Each scene shows the same named points in several views. A view is turned or mirrored, shifted and resized as a whole, has a little noise and may leave points out.

Scene 1
View 1
mefi: [-20,13,2,-3,-5,11,13,11,14,-17,13,13,-27,-6,-12,42,14,20,19,14,-34,23,23,36,32,8,-26,-7,-31,-11,-15,-3,-4,-10,-11,-1,43,8,0,-9,19,3]
fedoz: [-9,-7,-4,8,-17,-6,3,14,-13,-18,7,-12,-31,6,0,4,30,31,24,22,-7,19,-6,43,-2,-1,-46,17,-34,-2,-14,2,-17,6,-32,-8,34,-12,9,-1,25,-8]
ratut: [-11,-6,25,11,-11,14,0,-17,18,-18,-4,1,-7,8,-26,36,32,7,13,26,-15,25,20,20,2,17,-20,5,-7,-5,11,2,-27,-29,18,21,32,-2,4,-9,-7,3]
Lel: [18,-4,-1,24,-10,9,1,-4,31,-4,3,-19,-10,3,-12,14,19,5,-17,4,2,6,0,28,12,-29,-17,5,19,-13,10,0,-20,11,15,-14,-6,12,12,-9,-11,-1]
rofu: [-2,12,3,19,-6,16,3,6,22,-21,15,13,-11,1,-20,42,18,10,1,4,-33,21,5,37,22,-15,-5,-1,1,-10,0,5,-16,8,9,1,29,7,7,-8,-6,-8]
gida: [-23,-9,8,-10,-16,-4,12,-6,5,-6,-3,-9,-30,-4,-11,25,24,20,26,23,-13,22,30,25,15,24,-50,-1,-39,-8,-9,-12,-10,-32,-16,8,38,10,0,-8,22,13]
Zoru: [6,-8,-25,11,-7,-25,-5,-10,19,7,12,-39,-8,-9,-26,34,20,18,-12,2,3,-14,-26,35,16,-33,-41,6,-18,-27,10,-10,0,23,-17,-25,-1,41,-8,3,-14,14]
luzu: [-4,0,3,12,-8,5,6,-8,27,-7,4,-9,-13,-4,-23,35,21,8,1,12,-14,10,10,28,15,-6,-21,-3,-7,-17,8,-3,-18,-5,5,-4,15,19,0,-8,-6,9]
vak: [-1,2,-16,1,-6,-12,8,-15,42,12,9,-28,-14,-21,-23,44,3,4,-14,-5,-2,-10,12,23,39,-19,-37,-16,-15,-34,3,-17,6,1,-2,-24,-4,55,-8,-6,-3,28]
Roso: [18,-18,8,34,-17,1,-13,-5,-3,-19,2,-21,-2,18,-20,4,45,15,-8,19,3,12,-35,38,-31,-29,-20,32,8,0,17,13,-35,16,4,-4,5,-17,17,0,-20,-14]
Vupo: [-16,-6,-10,-6,-13,-19,11,-4,11,3,8,-30,-27,-12,-13,23,16,24,11,15,-1,2,8,32,20,-5,-53,-2,-38,-20,-6,-15,-2,-6,-27,-14,18,27,-4,-3,16,21]
nir: [10,-9,-12,11,-13,-9,6,-8,29,10,1,-34,-16,-12,-11,13,17,10,-18,1,11,-4,1,24,17,-30,-41,0,0,-18,2,-12,-9,5,-2,-27,-13,30,8,-4,-2,12]
Fur: [-16,10,6,2,-10,11,12,8,12,-18,12,15,-25,0,-15,39,18,17,23,15,-32,26,18,38,26,10,-23,-5,-29,-10,-9,0,-8,-6,-11,3,42,3,-1,-8,15,1]
beri: [0,7,9,10,-17,25,16,22,10,-15,-1,7,-39,5,15,-8,10,20,8,12,-11,30,30,36,15,-6,-29,1,-4,5,-23,-3,-21,-11,-4,-11,20,-18,22,-16,32,-14]
repid: [2,-8,-31,10,-4,-40,-5,-13,20,10,23,-43,-7,-14,-43,54,22,17,-8,1,-4,-22,-38,41,22,-36,-41,5,-33,-37,13,-10,6,33,-26,-24,6,59,-21,11,-21,24]
funa: [-6,7,3,12,-12,13,9,16,5,-21,13,7,-28,5,-3,18,19,19,12,15,-24,29,11,42,12,-7,-20,7,-13,-1,-13,-1,-15,4,-7,-6,34,-12,11,-5,17,-14]
Maka: [20,-5,-4,33,-19,8,-4,15,-6,-19,9,-16,-18,17,-3,-12,35,22,-6,13,4,19,-34,47,-16,-40,-22,31,7,7,0,10,-30,31,-8,-23,3,-28,27,-3,0,-26]
gunis: [35,0,1,45,-7,20,-6,-5,38,-11,5,-14,4,13,-18,15,24,-1,-32,-5,1,6,-19,34,-2,-49,1,13,40,-11,19,9,-29,31,31,-19,-20,5,21,-9,-32,-14]
rin: [5,10,-20,13,-4,-7,3,3,26,2,20,-16,-17,-11,-19,37,6,13,-11,-8,-11,-3,-10,40,30,-38,-24,-3,-6,-27,-1,-4,-1,28,-9,-28,4,31,-3,-1,-4,4]
View 2
Fur: [-18,-27,6,-21,-6,2,-16,24,1,-9,-13,5,0,-18,17,25,18,-10,5,-8,23,-16,-21,27,-23,9,17,25,-4,2,-15,2,-5,3,-17,14,5,-14,2,-11,-4,-18]
vak: [-14,-23,-12,-8,-8,10,0,17,6,-28,-16,13,-20,-20,8,25,15,11,23,-11,-26,-8,21,23,-23,20,-20,14,-24,-19,-6,-21,-4,27,11,6,-25,-47,8,-24,-5,-19]
Roso: [-1,14,-8,8,8,23,9,5,8,5,-10,18,5,4,-4,7,10,-5,-7,-26,2,0,-9,-29,2,28,6,3,12,15,8,3,-7,0,32,-19,8,11,-7,-5,7,-10]
gida: [-8,-35,-17,-22,-4,22,-13,25,18,-18,-7,2,3,1,15,8,8,-4,6,-9,15,-20,-22,23,-30,19,4,27,-20,2,-9,-8,-9,15,-9,8,-7,-24,2,-21,-16,-18]
rofu: [-19,-5,9,-6,-4,-6,-10,12,-7,-3,-19,14,-5,-26,11,34,24,-8,10,-15,8,-7,-3,14,-10,14,12,7,7,-1,-12,1,-3,5,-1,2,5,-8,2,-5,8,-15]
beri: [-16,-11,0,-2,6,3,-24,13,13,-5,-24,-10,5,-1,15,0,-10,-11,17,-3,35,-6,-15,21,-27,6,17,24,13,11,-20,5,18,-13,-1,8,-15,-2,4,-26,6,-16]
mefi: [-21,-32,6,-23,-7,-2,-18,27,3,-9,-16,2,-2,-19,20,25,19,-9,8,-5,21,-19,-21,33,-30,8,13,26,-3,-2,-14,1,-3,8,-21,19,0,-20,3,-14,-4,-19]
luzu: [-13,-11,-7,-9,-5,12,-10,15,0,-11,-9,14,-7,-15,10,29,16,0,11,-19,-1,-7,4,13,-13,17,7,9,-9,0,-8,-10,-2,10,4,-5,-3,-20,3,-12,-1,-19]
rin: [-16,-14,8,3,0,-5,11,16,-2,-14,-25,15,-14,-20,4,23,13,5,8,-6,-19,-5,9,7,-17,19,-22,10,2,-16,-2,-2,0,22,13,14,-16,-27,-1,-20,10,-15]
ratut: [-8,-8,-12,-20,-9,20,-23,13,-2,-4,-2,13,1,-13,16,29,21,-7,7,-27,20,-7,-9,15,-8,18,32,10,-16,14,-11,-9,-10,1,-4,-17,12,-7,3,-4,-9,-19]
fedoz: [-4,-22,0,-10,11,14,-1,26,18,-3,-17,1,14,6,8,-6,-2,-12,-6,-4,22,-18,-39,2,-26,17,4,29,5,10,-3,6,-5,5,0,13,0,0,-9,-15,-5,-15]
Maka: [-5,11,2,19,16,10,9,8,11,5,-25,8,7,8,-3,-6,-4,-7,-5,-11,10,0,-14,-25,-4,24,0,10,29,14,4,13,6,-6,30,-3,-5,17,-7,-13,15,-11]
gunis: [-11,19,0,16,0,4,7,0,-7,-5,-24,22,-12,-18,-1,26,16,0,11,-24,-15,9,27,-13,4,23,-7,-8,12,-2,-2,-3,5,4,33,-16,-9,-9,2,-9,20,-11]
funa: [-15,-12,9,-7,4,0,-12,19,5,-2,-22,4,4,-11,13,13,8,-14,6,-5,25,-9,-20,14,-21,10,14,21,13,8,-11,7,5,-2,-5,10,0,0,-2,-12,6,-14]
nir: [-9,-10,-13,6,-2,17,5,10,13,-20,-18,7,-11,-2,3,6,-2,7,15,-11,-16,-2,15,5,-19,22,-18,12,-10,-4,-4,-14,3,16,24,-1,-24,-30,3,-27,2,-15]
Vupo: [-9,-35,-10,-15,-2,17,3,24,20,-19,-12,4,-3,-3,7,5,4,1,6,-5,-5,-19,-16,18,-29,20,-11,30,-19,-6,-2,-11,-9,23,0,14,-14,-34,0,-24,-14,-18]
View 3
funa: [-19,-12,-4,19,-17,-26,-1,12,14,-12,-2,10,2,-1,-21,-32,-16,-15,24,-19,-1,-12,5,-24,10,0,-4,5,-32,-10,13,-7,29,-10,24,-12,-25,13,16,21,10,-1]
Vupo: [-29,-8,2,-15,-9,-16,-8,17,-7,24,-1,24,-16,2,-7,-10,2,12,20,-20,-15,3,-22,8,28,20,2,9,-45,22,55,-14,-6,-21,12,-11,5,26,12,40,3,-17]
gida: [-19,-17,-12,8,-19,-19,-8,35,0,13,11,11,-4,12,-14,-20,-20,-13,25,-37,5,-16,-2,-25,31,24,-14,7,-35,32,29,-16,15,-28,29,-44,-5,24,42,44,-5,-8]
ratut: [2,-19,-17,24,-29,-23,-20,17,3,7,21,-2,1,-4,-5,-39,-29,-18,25,-29,28,6,3,-31,16,7,-6,-5,-13,20,1,11,22,-28,25,-42,3,8,41,17,5,18]
repid: [-10,11,-2,-36,-17,-4,-19,2,-35,14,5,18,-33,-5,5,1,15,10,9,-3,5,38,-27,24,21,19,44,-17,-28,9,59,17,-31,-21,5,6,25,1,-1,30,22,-18]
Lel: [-6,-15,-1,16,-24,-24,-11,-5,12,18,17,9,1,-25,3,-38,-8,10,19,5,4,21,-20,-1,7,-13,-4,5,-17,-1,15,17,5,-9,5,-4,11,13,-2,1,13,18]
luzu: [-9,-16,-8,11,-25,-24,-13,2,1,15,10,10,0,-8,-4,-30,-8,1,25,-14,13,19,-15,-8,17,4,1,-8,-21,12,19,12,13,-28,15,-19,3,11,21,21,5,8]
Fur: [-20,-18,-9,9,-14,-33,-8,8,3,-6,-1,8,0,7,-23,-23,-11,-14,33,-37,9,-7,6,-27,24,18,2,-4,-29,4,17,-7,27,-37,26,-25,-22,12,33,34,-2,-8]
Maka: [-6,6,-2,24,-25,-3,1,20,13,-15,7,10,-3,-17,-10,-40,-22,-11,2,16,1,-11,-2,-16,-16,-32,-5,15,-31,-30,12,17,8,36,16,8,-6,7,-18,-3,36,6]
gunis: [3,-12,-1,14,-28,-23,-14,-19,12,9,15,5,-3,-32,6,-42,-4,10,15,18,13,35,-24,8,-4,-25,10,-5,-10,-19,9,33,3,-2,3,13,14,2,-13,-10,22,22]
rin: [-17,-7,4,-11,-15,-23,-8,-11,-2,8,-3,22,-10,-15,-6,-17,8,11,19,-4,-6,26,-23,12,17,0,21,-7,-28,-8,39,7,-1,-20,6,11,0,9,-4,19,12,-8]
Zoru: [-11,4,3,-19,-18,-5,-16,4,-15,20,5,18,-24,-12,4,-11,6,11,8,0,1,26,-28,19,16,6,20,-1,-31,7,51,16,-22,-10,5,8,21,10,-2,22,18,-7]
mefi: [-25,-19,-7,5,-12,-35,-7,3,3,-6,-3,14,0,6,-25,-22,-7,-6,35,-38,2,-6,3,-25,27,19,3,-5,-33,5,22,-15,30,-39,25,-22,-23,14,30,38,-7,-8]
nir: [-16,-11,4,3,-20,-17,-9,6,10,34,13,17,-8,-14,8,-27,-1,18,15,3,-8,20,-36,14,16,-7,-4,13,-30,15,37,4,-7,-6,3,-6,19,24,0,14,11,5]
rofu: [0,-14,-10,16,-26,-30,-12,-8,3,-4,10,3,1,-16,-11,-36,-10,-11,26,-12,19,19,-4,-17,7,-4,11,-12,-16,-10,5,19,21,-26,13,-13,-4,2,15,11,13,13]
View 4
Roso: [1,0,-23,-12,28,-2,1,-3,2,-6,30,11,28,3,3,-2,9,10,-15,18,-21,-2,-20,9,-6,15,-22,-28,-12,2,11,20,-12,5,-19,-3,-45,-33,4,-21,8,0]
beri: [9,-17,-19,-13,41,-13,7,15,22,-25,40,30,-6,-25,6,17,0,40,-4,-8,-12,-29,-28,2,24,-7,-16,-26,-17,3,3,-33,16,-11,-16,-21,27,-26,-38,-30,-1,-14]
gunis: [3,6,-9,-13,-15,-19,12,3,9,-13,17,4,9,5,2,-11,2,13,-11,6,-25,-23,1,24,-7,15,-13,-10,-40,11,-3,6,-6,-15,-17,-5,-31,-11,27,-16,-5,-13]
repid: [11,-25,-5,-7,-8,-54,13,-20,-8,-15,-28,39,6,-8,25,-18,-14,1,-12,-9,-1,19,20,7,-15,-8,-13,-34,5,51,-8,10,-9,9,-43,43,-10,6,34,22,-1,-28]
rofu: [7,4,-3,14,25,-37,10,3,15,2,27,27,0,-13,-7,-1,-2,27,-2,-5,-4,-6,-12,19,19,-9,-14,-13,-24,17,-4,-8,9,-23,-4,2,2,8,0,-17,-6,-15]
luzu: [1,-2,-16,4,17,-31,15,-2,15,-6,10,33,-4,-13,9,5,-2,28,-4,1,-17,10,-6,26,4,-6,-10,-23,-21,25,2,-12,8,-9,-5,7,8,-4,0,4,-1,-14]
gida: [2,-21,-30,6,54,-25,11,3,18,-7,10,56,-11,-31,18,24,0,41,-1,-5,-9,27,-17,12,18,-24,-14,-41,7,25,10,-30,16,8,-3,9,37,-15,-34,7,6,-12]
fedoz: [16,-28,-18,-9,59,-24,-5,1,4,-14,30,44,7,-23,10,11,-3,25,-7,-1,4,3,-27,-14,19,-17,-19,-44,12,13,5,-9,5,9,-30,4,8,-26,-29,-19,6,-10]
Maka: [13,-11,-11,-24,29,-8,-4,2,2,-15,42,10,23,-3,2,-6,2,9,-15,9,-9,-26,-22,-9,5,12,-19,-30,-16,-3,0,12,-9,1,-35,-11,-35,-37,-3,-41,0,-9]
Lel: [3,1,-14,-12,-1,-15,16,3,16,-15,12,16,2,-6,11,-2,-1,22,-11,4,-26,-14,-3,23,-2,9,-9,-18,-31,12,0,-8,1,-9,-16,-4,-9,-14,10,-9,-5,-15]
funa: [13,-11,-9,6,45,-27,1,5,15,-9,37,35,-2,-19,-2,8,-2,34,-2,-7,-2,-14,-25,-2,29,-14,-17,-25,-13,10,-1,-15,12,-11,-12,-2,14,-7,-20,-25,1,-15]
Vupo: [6,-33,-19,-11,26,-35,10,-5,7,-21,-4,51,-8,-25,27,7,-10,28,-7,-11,-4,17,-1,5,5,-18,-11,-43,7,36,4,-20,4,11,-29,19,25,-10,-14,12,4,-21]
vak: [3,-18,-13,-8,-14,-40,26,-3,14,-24,-24,37,-16,-18,27,-1,-11,25,-8,-13,-16,10,17,29,-8,-8,-5,-28,-18,42,-2,-23,12,-3,-24,20,24,3,13,21,-3,-28]
Zoru: [10,-22,-14,-17,7,-32,7,-10,0,-20,-2,31,7,-7,20,-8,-11,13,-10,-4,-4,7,3,4,-8,-2,-13,-35,0,31,-1,4,-4,6,-39,20,-11,-14,12,4,0,-20]
ratut: [-6,8,-25,22,45,-16,13,4,23,11,23,35,-1,-15,2,18,8,37,-4,8,-23,26,-20,33,15,-9,-18,-25,-17,13,13,-12,10,-9,19,0,6,-10,-14,2,4,-4]
Fur: [10,-13,-10,18,49,-38,7,2,19,-1,25,47,-7,-25,1,12,-4,39,1,-8,3,12,-22,13,32,-25,-13,-24,-5,23,-1,-21,17,-13,-1,7,30,5,-23,-7,-2,-17]
nir: [2,-17,-20,-28,-8,-20,17,-1,11,-30,-8,28,-3,-12,28,-3,-8,22,-11,-4,-23,-9,8,17,-12,5,-9,-32,-19,24,2,-14,0,2,-32,2,8,-20,6,4,-2,-21]

In a view up to two points have been moved. Name them for each view, in the order of its rows, or write none.
view 1 => gunis
view 2 => gida
view 3 => Vupo, rofu
view 4 => Zoru

Scene 2
View 1
Tofek: [-27,-5,-13,16,-17,4,-20,4,4,2,-18,20,-6,-26,-19,13,3,5,-3,0,-21,-4,-25,1,-7,-7,-16,-1,21,1,-7,-26,16,-2,10,31,-7,-7,1,-6,27,4]
Lar: [13,9,11,3,-6,17,4,-4,-5,-1,11,-14,6,-17,-7,17,10,7,-14,-18,18,5,15,22,7,-3,4,12,-5,-14,-28,-17,9,-6,28,14,-18,-27,3,11,-13,20]
koni: [-18,9,3,13,-6,8,-8,-6,0,0,0,-6,10,-21,-14,13,28,7,3,-15,3,0,-3,16,9,-15,-4,16,11,-10,-29,-32,13,-1,13,8,-12,-12,-5,-3,2,32]
lavon: [1,1,2,11,-13,1,-1,0,6,6,7,2,6,-19,3,15,3,1,-11,-11,2,-2,3,15,2,-4,-7,-3,-8,-5,-9,-11,7,-12,24,24,-24,-17,2,10,4,9]
zuge: [-15,-4,-6,18,-17,-12,-4,2,20,16,1,7,12,-23,5,10,3,-9,0,-5,-11,-8,-8,11,-4,-13,-23,-13,-9,5,2,-9,7,-9,9,26,-28,-2,-6,5,22,9]
Kob: [22,-2,-10,21,-11,2,-3,-8,13,10,6,8,-11,-24,3,16,4,16,-20,4,-19,-7,-17,22,9,20,-7,3,1,-7,-10,-9,-13,-3,16,22,-20,-18,-13,-6,12,-21]
doku: [-2,5,6,12,-11,0,-2,-6,6,8,8,-3,8,-18,3,17,7,2,-9,-14,4,0,4,18,4,-6,-5,0,-7,-6,-11,-13,7,-9,22,21,-25,-13,1,10,2,12]
Vumi: [-3,0,-6,26,-14,-14,-7,-10,21,16,5,7,4,-23,8,15,17,6,-9,-2,-17,-7,-17,19,9,4,-12,-3,-1,-2,-3,-13,-6,-5,10,20,-29,-5,-14,-7,17,-3]
fet: [18,5,-7,8,-7,31,-6,3,-4,-8,-5,-6,-8,-29,-26,4,9,12,-5,-2,-7,0,-10,21,3,0,-12,20,22,-11,-36,-24,9,6,6,13,3,-31,-16,-8,11,9]
ruvo: [-4,1,5,-1,-15,13,-3,9,-8,-4,-1,2,1,-16,-9,20,-8,0,-15,-15,12,5,10,6,-4,-9,1,-6,-2,-8,-12,-14,20,-11,34,32,-17,-22,20,18,-2,13]
Ligi: [-26,7,2,13,-9,12,-12,1,-1,-3,-7,-3,12,-22,-21,9,24,4,5,-15,3,2,-6,13,0,-21,-8,16,18,-8,-29,-36,20,2,10,12,-7,-10,-2,-3,7,37]
kamat: [-6,11,7,11,-5,12,-3,-8,-3,-2,4,-10,12,-20,-12,14,24,8,-2,-17,8,2,3,21,10,-11,-1,18,7,-11,-30,-30,12,0,18,10,-12,-18,-4,1,-5,30]
valuf: [30,-2,-8,18,-10,4,3,-3,17,14,8,-3,-2,-28,5,6,1,4,-10,5,-15,-8,-9,26,4,10,-23,-1,-8,-3,-12,-2,-9,-2,8,19,-22,-20,-24,0,18,-10]
vabab: [-1,-2,-1,1,-14,19,-4,12,-3,-1,-7,-1,3,-24,-15,7,-8,-8,-2,-7,4,1,4,8,-11,-16,-16,-4,2,-4,-16,-11,22,-8,16,29,-9,-22,4,12,12,17]
View 2
kamat: [-7,8,-14,-1,-9,-2,10,-15,-10,4,-13,2,-1,-5,10,6,-5,-7,12,0,-15,-15,-4,8,-1,25,-28,24,2,4,5,-8,12,3,4,1,-16,18,-14,5,-3,6]
Vumi: [-7,-13,-20,-23,4,-5,18,9,-24,-3,-2,-8,-19,-12,5,13,10,-19,-3,-4,-17,-4,-6,-14,-8,7,-26,19,7,-2,-2,-6,0,-16,-3,6,-10,-1,-16,14,7,8]
Kob: [-5,-5,-28,-21,2,-5,13,10,-30,4,8,-15,-10,-8,-1,14,8,-23,1,0,-16,11,0,-5,3,18,-26,15,4,3,2,-4,2,-28,5,6,-5,5,-11,6,10,10]
doku: [-1,1,-10,-15,1,-9,15,-6,-16,11,-2,1,-16,-3,11,11,5,-11,2,-3,-11,-9,-10,2,-5,11,-22,21,-4,-6,-8,-6,3,0,1,3,-13,14,-13,4,0,6]
Ligi: [-7,2,-20,6,-6,3,3,-14,-7,-4,-18,4,0,-15,20,7,4,5,7,-8,-12,-17,-1,3,2,16,-32,23,8,9,12,-7,8,4,5,6,-16,17,-17,3,-5,0]
Lar: [0,15,-9,-5,-6,-9,15,-16,-14,21,-2,1,-5,8,7,8,-6,-12,12,3,-11,-10,-10,16,1,24,-19,19,-8,-2,-5,-7,12,4,8,0,-12,24,-10,0,-2,7]
ruvo: [5,9,-10,-10,5,-13,4,-15,-16,19,3,3,-13,3,19,14,11,1,-1,-6,0,-8,-6,13,1,8,-14,13,-7,2,-10,-5,0,7,10,6,-10,27,-10,-7,-5,0]
valuf: [4,-3,-26,-20,1,-3,24,16,-24,10,9,-7,-11,-2,4,8,7,-24,3,0,-23,15,-4,-2,3,9,-25,17,-4,-15,-5,-4,5,-21,-1,7,-4,-4,-11,5,11,7]
Tofek: [-3,-12,-30,-7,10,-2,-5,1,-22,-9,-2,-5,-11,-20,23,19,25,3,-8,-13,-4,-1,8,-7,2,3,-25,14,14,14,9,-4,-4,-12,7,12,-10,12,-16,-1,0,-2]
vabab: [8,4,-21,-1,3,-5,5,-6,-10,13,1,7,-8,-2,26,10,15,2,1,-10,-8,1,-2,12,6,2,-19,17,-6,-4,-3,-6,3,5,9,11,-8,16,-12,-7,-2,-4]
zuge: [2,-13,-16,-19,10,-6,15,7,-15,1,-3,2,-22,-11,19,11,16,-6,-8,-10,-12,-6,-10,-9,-9,-6,-24,20,1,-11,-8,-5,-2,-2,-6,7,-9,0,-17,7,3,1]
View 3
valuf: [-18,14,-18,-5,12,9,-14,21,1,-19,6,2,7,-22,1,13,10,10,-6,-5,-2,-20,-6,0,17,13,11,6,-2,17,6,4,-16,-2,-13,-42,-5,-3,15,-14,1,-17]
ruvo: [9,9,9,-1,1,6,9,-31,-1,-2,11,10,-7,-1,1,1,21,15,-5,-12,-13,-8,-16,-9,8,2,-4,-14,31,12,-22,-2,-14,5,9,-26,-15,-15,-9,-26,6,21]
doku: [2,16,2,-1,8,9,1,-17,1,-11,6,9,-4,-13,5,3,9,7,-4,1,-3,-6,-6,-4,8,4,-4,-14,13,11,1,4,-13,9,-3,-39,-1,-17,8,-22,4,12]
Ligi: [-5,9,-2,-3,-12,1,16,-30,8,-13,9,2,-9,-13,16,-1,6,-9,-4,8,3,27,0,4,-3,-5,10,-12,1,8,-11,13,-23,24,15,-8,-5,-36,1,0,2,24]
fet: [-20,-4,-26,-13,-17,-3,10,8,5,-23,12,2,-8,-20,14,7,6,-2,2,-9,3,8,-17,-1,9,-1,26,8,3,21,-24,15,-24,-2,9,-7,-17,-27,0,0,-2,0]
lavon: [-1,14,3,1,10,8,-1,-18,-1,-9,8,9,-3,-11,3,4,13,10,-5,-3,-6,-11,-8,-3,10,6,-2,-12,15,10,-3,3,-12,8,-1,-38,-5,-13,6,-23,5,9]
koni: [-3,12,-4,-5,-9,2,15,-22,6,-17,7,6,-13,-17,17,2,1,-6,-2,9,6,22,-3,1,-3,-4,6,-14,1,9,-6,14,-19,21,6,-18,-1,-37,4,-7,2,19]
Tofek: [-25,18,-2,8,23,-4,-2,-21,-3,-14,19,2,10,-7,8,9,28,2,-15,5,-8,6,-9,9,12,15,7,2,1,3,-6,12,-35,26,30,11,-12,-16,-8,0,13,3]
zuge: [-7,23,5,5,24,10,-15,-17,-1,-1,5,0,14,-7,0,3,18,5,-14,5,-6,-7,12,9,12,15,0,-9,-2,6,13,0,-22,24,5,-30,3,-2,8,-15,6,4]
vabab: [-1,4,-3,-6,-5,7,1,-20,1,0,9,2,1,1,2,-1,21,8,-8,-13,-10,0,-2,-2,9,3,13,-3,13,17,-19,-4,-22,9,14,-18,-16,-7,-10,-15,0,17]
kamat: [1,9,-5,-8,-13,3,18,-21,7,-17,5,10,-19,-20,16,2,-1,-2,1,5,6,16,-8,-3,-3,-7,5,-16,10,10,-9,12,-14,10,-1,-27,-4,-37,8,-10,-1,21]
Vumi: [-19,25,-6,7,30,5,-9,-1,-2,-23,8,6,7,-24,6,11,12,4,-10,11,1,-9,-3,5,11,16,-2,-6,-3,5,18,14,-20,16,-3,-33,4,-14,16,-11,6,-9]
Kob: [-27,16,-16,0,23,-1,-4,14,-3,-31,12,9,1,-28,7,19,13,9,-4,3,0,-16,-20,1,15,14,5,6,5,12,2,18,-20,0,-1,-26,-5,-17,12,-10,7,-17]
Lar: [12,1,-4,-12,-22,7,19,-20,5,-14,4,14,-23,-15,9,0,-1,7,6,-9,0,0,-18,-13,1,-9,3,-17,26,18,-23,6,-6,-7,-9,-44,-8,-30,3,-23,-4,23]
View 4
Ligi: [8,13,-14,9,7,5,6,24,9,-11,11,8,3,-27,-6,4,-2,-24,-12,8,19,-12,11,8,-12,-6,-6,-8,-5,12,-8,-22,15,8,-1,3,3,-4,4,3,14,-6]
vabab: [-7,10,-9,-11,3,0,3,9,5,4,8,7,-2,-17,-7,5,-13,-13,5,18,-6,4,7,0,-10,3,-1,-5,5,-3,-1,-7,13,14,9,-19,6,4,2,20,11,4]
valuf: [-6,-3,0,-2,20,-7,-5,-7,0,22,15,1,6,-13,-15,-24,-1,-15,-16,29,-14,-10,9,0,-2,-12,0,-23,9,0,4,23,8,17,27,-25,-18,15,-14,-4,14,-13]
fet: [-7,-1,-5,-2,14,-8,-3,10,7,-4,19,4,4,-11,-8,-7,-21,-28,-11,14,24,3,10,7,-10,-23,-8,-2,7,5,2,4,18,12,-2,-20,-2,2,4,-6,17,-29]
koni: [8,10,-10,13,11,5,2,21,2,-12,9,9,-1,-28,-6,-6,2,-22,-14,8,17,-16,15,7,-10,-7,-8,-10,-4,12,-8,-14,15,8,3,0,-1,-4,7,-2,15,-6]
zuge: [7,13,-12,-3,11,1,5,8,7,17,10,0,8,-28,-13,-6,8,-10,-8,24,-22,-18,5,1,-6,5,8,-26,-3,6,-5,-4,3,15,26,-7,-9,12,-18,13,13,8]
Vumi: [7,5,-7,5,17,2,-3,10,3,13,10,0,10,-28,-22,-21,10,-13,-22,22,-11,-27,4,4,-1,-8,6,-28,3,9,-3,4,4,18,27,-9,-20,17,-22,-1,16,-10]
Lar: [-10,-1,1,10,12,6,-8,10,-13,-12,-7,15,-17,-15,-6,-19,1,-9,-8,9,3,-6,22,4,-7,-4,-13,-4,9,-5,-4,-1,18,11,10,-18,2,-2,23,4,10,2]
Kob: [-4,-3,1,4,21,-1,-10,9,3,11,8,-1,10,-20,-26,-27,-5,-15,-22,18,-1,-16,1,6,1,-18,3,-20,14,3,3,13,9,23,24,-24,-19,21,-16,-2,17,-27]
lavon: [-4,5,-5,2,12,6,-5,10,-4,3,-3,6,-5,-22,-13,-15,2,-8,-7,16,-12,-12,10,3,-6,2,0,-14,5,-3,-3,-3,10,16,22,-17,-4,12,1,10,10,4]

In a view up to two points have been moved. Name them for each view, in the order of its rows, or write none.
view 1 => Kob
view 2 => none
view 3 => Lar
view 4 => none
